A landscape with many peaks, sampled at points; each row gives a point and its height.
A climber steps from a point to the highest of its 2 nearest points, and stops where none of them is higher. Distance is the straight distance between rows; heights are no part of it.
rati: [-11  12  -2  -4 -14   5   5  18  23 -20   7  29   4 -10 -11   4   4  -9
 -10  -5  -2]  height 492
Veru: [  6 -12  -1  21  12 -10   7 -11  -8  -4   2 -25 -13   3   4  11  -7  -3
 -28   2  -5]  height 149
tevot: [  3  -3   9  15  -2 -16  12  -6 -14   6   3 -31 -13  -1   2   3   6  -1
   2   6  -8]  height 544
Buzi: [  2   2   3   8   2  -9   1  -6 -11  21   1 -14   0 -22   6  -2   0   7
  41   1   5]  height 369
Dira: [ 16  11 -10  20  21 -16   2 -21 -18  36  -1 -14 -22 -13  23 -13 -11   7
  -3  10   0]  height 334
Ruf: [ 11  -9  -7 -17  10   3 -10   3  10 -17   3 -14   6  23  12  -8  20  15
  -1  -7  22]  height 372
tep: [ -4  17 -11   4   3  -3   6 -18 -22  35 -21  18 -17  -8 -13  -6 -27   8
   9   2 -15]  height 311
mav: [ -7  -4  12 -15 -14  21  -2  31  34 -23   3  14   5   3  -5  -9  16  -8
   3 -10  17]  height 410
Puno: [ 15 -13  -8   2   8 -20   9   5 -12  -6  -1 -37 -13  18   9  14  12  16
   3   7   9]  height 651
Birug: [ 15 -10 -12  14  28  -8  -8 -29 -12  24  -4   2  -6   0  29 -10 -10  11
 -23  13   7]  height 157
Pesob: [ 12 -11  -1  -8  10  -3  -1   5   3 -20   1 -24   2  26   7  17   8   4
 -15  -3   6]  height 333
fem: [ -5 -16   5  -9 -15   5   3  13  12 -18  -4  -7  15   1  -4  18  13 -15
  23  -5   4]  height 249
vamar: [  0  11 -11   7  -4  -9  22   5  -1  16   9 -29  -2 -10  -4   3   6  -3
  25  -1  -3]  height 506
talub: [-11  13   9  -8 -22  17  -6  23  33 -23   0  34   8   0  -7 -12   4  -8
 -10 -15  11]  height 448
daru: [ -5  10   4 -12  10  13 -14 -10  -3  13  -1  23   8 -10  -4  -1 -14   3
  14  -6  -5]  height 552
riti: [  0  22 -13  -6   5   4  -6 -16 -16  17 -20  33 -10   4 -13   1 -30  -2
 -16   6 -25]  height 694
vus: [ -8 -12   8  -7 -18   9   2  10  19 -21  -3   5  23  13  -1   6  18  -5
   7  -9   8]  height 224
sesa: [  4  17  -5   5  12  -6   3 -14 -16  33   1  -1  -6 -15   3  -7 -10   8
  18   4  -6]  height 407
bivis: [  1  -4  20  -3 -19   2  -4  26  27 -40  -1   8   3  15   5  12  14 -13
 -18  -7   8]  height 368
pived: [ -6   9   0   4  -8  -2  14  19  14 -15  14   6   0  -8 -11  13   8  -6
 -12   2  -8]  height 535
kadid: [ 10  -5  -2   0  14 -10  -7 -11  -9   5   4 -10  -4  -5  17  -3  14  18
  16   4  10]  height 417
tol: [  3 -36  -4 -22 -17   6   7  33  14 -20 -17 -13   2  16  -4  16  19  -9
  34   1  21]  height 325
surus: [  9 -12   2 -21   2   5  -4  20  15 -30  -1 -17  -2  28   2   7  15   4
  -8  -8  18]  height 351
refop: [-13   3   4   3 -13  -1  -2 -11 -14  13  -4  14  15 -11  -9  -1  -6  -4
  18   4 -15]  height 293
dameg: [ 11   4   1  19   8 -19  10 -12 -15  23   1 -31 -17  -7  14  -3   3   7
  14   4   2]  height 642
Zep: [  1  -9   8  -4   5   5 -19 -22  -2 -15   4  -1   1   6  13   0   2  -6
  -9  -5  -2]  height 103
ligu: [ -7 -22   2  -8 -25   6   3  26  11 -14  -3  -4  24 -10 -10   9  12 -22
  34   9   6]  height 277
vud: [ -7  11  12  19  -9  -6  12  -1   0  -1   4   4  -6 -11  -6  14  -8 -10
 -17   0 -17]  height 91
Desu: [  4  13 -13  -4  16   1  -7 -22 -20  34 -16  27  -9  -1   1 -10 -22  15
   1   8  -9]  height 335
kef: [ -4  -8  -7  -7  -6  -4  -1   3  -5   3   5  -8  16 -12  -2  -4  14   2
  35   7   7]  height 346
pav: [ -2  -7  14  17   0  -7   1  -9  -8  -9   5  -5 -10  -3   2   8  -4  -6
 -26   4 -12]  height 120
bize: [  7  -8  -5  14  22  -1  -4 -23  -7   6   4  -7  -7   0  11   2 -15  -5
 -34   3  -5]  height 174
rured: [ -4   2  -4   3  -7  -3  21  12   6   3   9 -19   6  -3  -7  15  13  -4
  14   1  -5]  height 526
furo: [  0   7  11   2   6  16 -10   3  16  -8   6  12  11  20   3 -16  -3  10
 -40 -12   8]  height 145
Malo: [  1  -4   1  -1  16   7 -17 -29  -7   9  -2  18  -2   3  13 -11 -12   6
 -20  -2  -1]  height 151
tuf: [ -4   1   8  -3   5  13 -18 -22   3  -6   3  19   4   4   9  -2 -11  -8
 -20 -10  -6]  height 125
Puzef: [  2  -7  16 -18 -19  15  -6  34  31 -34  -3   0   3  21   0  -5  21 -10
  -5  -7  18]  height 388
pud: [  9 -16   2  -2  10   4 -17   1   6 -27   3 -16   0  30   9 -11   5   9
 -33  -8  18]  height 65
Bez: [-12   1   7   1 -12   5   9  18  -1  15   3  -1   8 -28 -16   3  -7  -7
  38   4   0]  height 468
gatup: [  5  -8  -6   7  21   6 -20 -17  -1 -10   8   5  -2   6   9  -9 -17  -8
 -47   0  -2]  height 153
ren: [ -4  -1  13  -7 -17  14  -9   7  23 -24  -1   7  21  22   4  -6  14  -3
 -12 -15  11]  height 201
pubi: [  6  -1 -11   4  20  -1  -9 -34 -15  29  -8  14  -7  -1  16  -8 -22  -2
 -24  11  -8]  height 176
fum: [ 20  -5  -7  16  17 -22   5  -6 -17   7   1 -40 -20   6  17   6   5  10
  -1   9   6]  height 728
repul: [ -4  18 -11  10   7  -3  11  -3 -10  15   3  15  -8  -4 -13   0 -18   4
 -30   7 -18]  height 562
muv: [ -9   3  -4  -2  -2   0   4   4  -8  23  -1   6   5 -26 -11  -6  -9  11
  43   2   6]  height 409
Livet: [  0 -15  12  -3 -14  -4   9  24  15 -35  -4  -8  -7  14  -2  26  14  -9
  -9  -3   4]  height 347
fote: [-14  17   2   4 -18  -3   9  10  -8  15   0   4   2 -26 -22  -2 -13 -14
  28   2 -14]  height 548
Riko: [ 10  -8   3   7  28   4 -11  -7  -1   3  10   0  -2  11  12 -12  -5  19
 -32   3  11]  height 95
matag: [-10   6  -2   3 -20   0  21  26  16  -7   7   1   9 -11 -13  15  12 -15
  13   6  -8]  height 593
kon: [  5 -25  -3 -23  -4   7   1  21  16 -19  -6 -13   1  16   3   4  23   6
  26  -5  26]  height 348
vasa: [  1  -3  -4   4 -13 -10  17  12  -3  11   0 -37   4  -8  -2   6   9  -9
  43   3   3]  height 457
bubu: [ -8  27  -7   1  -7  -2   6  -3 -15  24  -6   7  -9 -20 -21  -5 -21  -9
  21  -1 -18]  height 635
viku: [ -5  17   1   2   4  10  -3   4   7  -3   3  34   5   9 -10  -7 -15  10
 -39  -3  -6]  height 563
sule: [  2 -24   2 -18 -16   9  14  37  25 -26 -11  -8  -3  20  -4  23  19 -10
  14  -4  15]  height 322
retiz: [  8   2  -9  14  17  -6   0 -32 -15  28  -2 -10  -8  -6  15  -2 -17 -11
 -22   8 -11]  height 195
tapo: [ -8  -7   9 -11  -9  11 -15  -5   5 -13   1  14  14   5   0 -20  12   6
   3  -6   9]  height 297
vuruz: [  6 -12  -4  -9  -3  -7  12  16   2  -4  -3 -33  -6   0  -1  18  13  -4
  36  -1   9]  height 484
zuba: [-13  12   2 -12  -8   8 -11   1  -3  -7  -2  38   0  -6 -16 -11  -8   2
  -6  -1  -9]  height 443
miga: [  8 -16   4 -17   2  -3   3  14   3 -20  -6 -26 -11  12   2  25  12  -5
  18  -4  10]  height 529
mov: [  4   2  -5  -4  15  -3 -14 -16 -12  14   2  15  -3 -10  11 -16   2  22
  13   3   7]  height 383
kufen: [ -8  17   2  16 -12  -9  19  -2  -7  12   5 -10  -9 -16 -11   1  -5 -10
   2  -1 -17]  height 66
salov: [  2   9   1  18   1 -10   8 -25 -18  30  -3 -12 -10  -7   7  -5 -12 -10
  -5   3 -16]  height 221
Fopa: [ -3  21  -9   8   0  -3   0 -21 -20  22 -15  18 -19  -7 -10  -2 -32 -13
 -19   6 -28]  height 751
veziz: [ 20 -13 -11  11  25 -12 -12 -20  -9   6   0  -7  -8   5  32  -7   5  23
  -9   6  17]  height 144
zete: [-13  -2   1 -12 -17  10  -5  10   8 -11   3  24  19  -7 -12 -10  11  -3
  12   0   2]  height 345
lif: [ -4  -8   2   7  -4   1  -1  -2  12 -29   4   2   0   6   2  11   3  -6
 -28 -11   1]  height 119
kido: [ -6 -10   6 -10 -17  14   9  36  30 -19   4  13  10  -5 -10   7  17 -14
  12   0   8]  height 384
rumob: [ -8   2  12   1  -8   0  -4  -5  -4  -4   4  13  14  -2  -4   2   5  -5
  -3   4 -14]  height 343
somi: [ 16 -16  -9 -14   8 -14   7  16  -2  -9  -9 -28  -9  26  12  20  16  22
  20   3  20]  height 588
Vazuv: [-13 -10  -4  -8 -20   5  -2  13   1  -4   1   9  25 -17 -13  -4   8 -10
  30   8   2]  height 313
zupin: [ -2  12   5  -3  12   3   1  -3  -5  17   7   7  -1 -11  -5   1  -6   7
   7   2  -7]  height 470
sebiz: [  2 -18  -4 -12   0   2  -3   7   7  -7   0  -7  12  -1   6  -2  19  11
  34  -2  21]  height 371
Venem: [ -2  -8  13   1  -8  -6   0   0  -5 -12   3 -10   4   3   0   8  14  -4
   2   7  -7]  height 402
luko: [  5  -8  -7 -11  10   1 -10  -6   4  -8   6  -3   4   0   8  -8  16  14
  13  -5  17]  height 392
fedo: [  3  -9  10   1   1 -10   2  -2 -10   0   2 -21  -6  -3   5   5  14   5
  18   6   2]  height 464
Tamor: [  5 -13  -2  11  12   0  -9  -6   4 -25   5  -9  -1  13   6   5  -7  -6
 -42  -4   0]  height 135
kenu: [-11  18  -4 -10  -1   8  -5  -3  -7  14  -8  26   1 -19 -19   2 -22  -4
  21  -4 -12]  height 640
fevi: [ -1  22  -3  15  -9 -10  18  -6 -10  29   1 -27  -4 -11  -3 -11  -8 -11
  27  -6  -7]  height 599
Fof: [  8   4  -2   6  19  -4   5  -7  -7  15  11  -9  -3   0   5   3  -1  11
 -11   8  -5]  height 401
Nedam: [ 13  -5  -3   0  21  -4  -1  -6  -1   0   8 -19   3  12  11   7   7   9
 -12   4   5]  height 364
sul: [ -6  11  22  -4 -13  17 -15   5  20 -17   2  20  16  16   4 -13   2  -2
 -23 -15   5]  height 177
gis: [ -2  -3   4   0   9   7  -2  -4   5  -5   8   7   4   8   1  -6   3  14
 -23  -4   4]  height 118
sufa: [  1  -8   5  -7   2  11 -24 -10   9 -25   4   0  -2  19  10 -22   5   3
 -27 -14  15]  height 51
lelur: [ -6   9   1  11  -6  -5   4 -23 -18  22  -7  10   3  -5  -2  -2 -11  -6
  -5   5 -22]  height 254
Ginib: [-15  20  -5   7 -21  -5  17  15   2   2   1  19  -2 -21 -21   6  -6 -11
   7   2 -17]  height 646
Fipe: [ -3  19  -9   1   6   7   0  -8  -1   8  -6  35   1   5 -10   4 -24   1
 -31  -1 -18]  height 634
lonor: [  9  18 -16   7  23  -7   3 -20 -18  40  -6   6 -18 -11   8  -9 -22   9
  -4   8  -7]  height 365
Sero: [ 19 -15   2   1  26  -2 -20  -1  -3 -12   6 -17  -1  24  17 -12   3  18
 -29   4  17]  height 78
Kesep: [-11  13 -10   1  -4   0   7   2  -2  -2   5  25  -5 -10 -18  -4  -5   6
 -16   3 -13]  height 499
pep: [ -6  32  -5  11 -14  -7  14  -3 -17  36  -7  -9  -9 -15 -16 -20 -23 -12
  29  -7 -15]  height 763
gasiz: [-18   7   0  -9 -21   6  -5   8   0  -7  -4  35  11 -16 -20  -5  -6  -6
  15   1  -8]  height 390

Where does a climber stop that starts at each point below?
salov => fum
kon => fum
kef => fum
Pesob => kenu
veziz => fum

Call two points neighbours if one is among the 2 nearest of the other. Go from one point of each pair to the other, from neighbour to neighbour, staying as high as possible. Name the lowest point that can't be avoided.
fum / kenu => vasa
Ginib / kenu => fote
kenu / pep => bubu
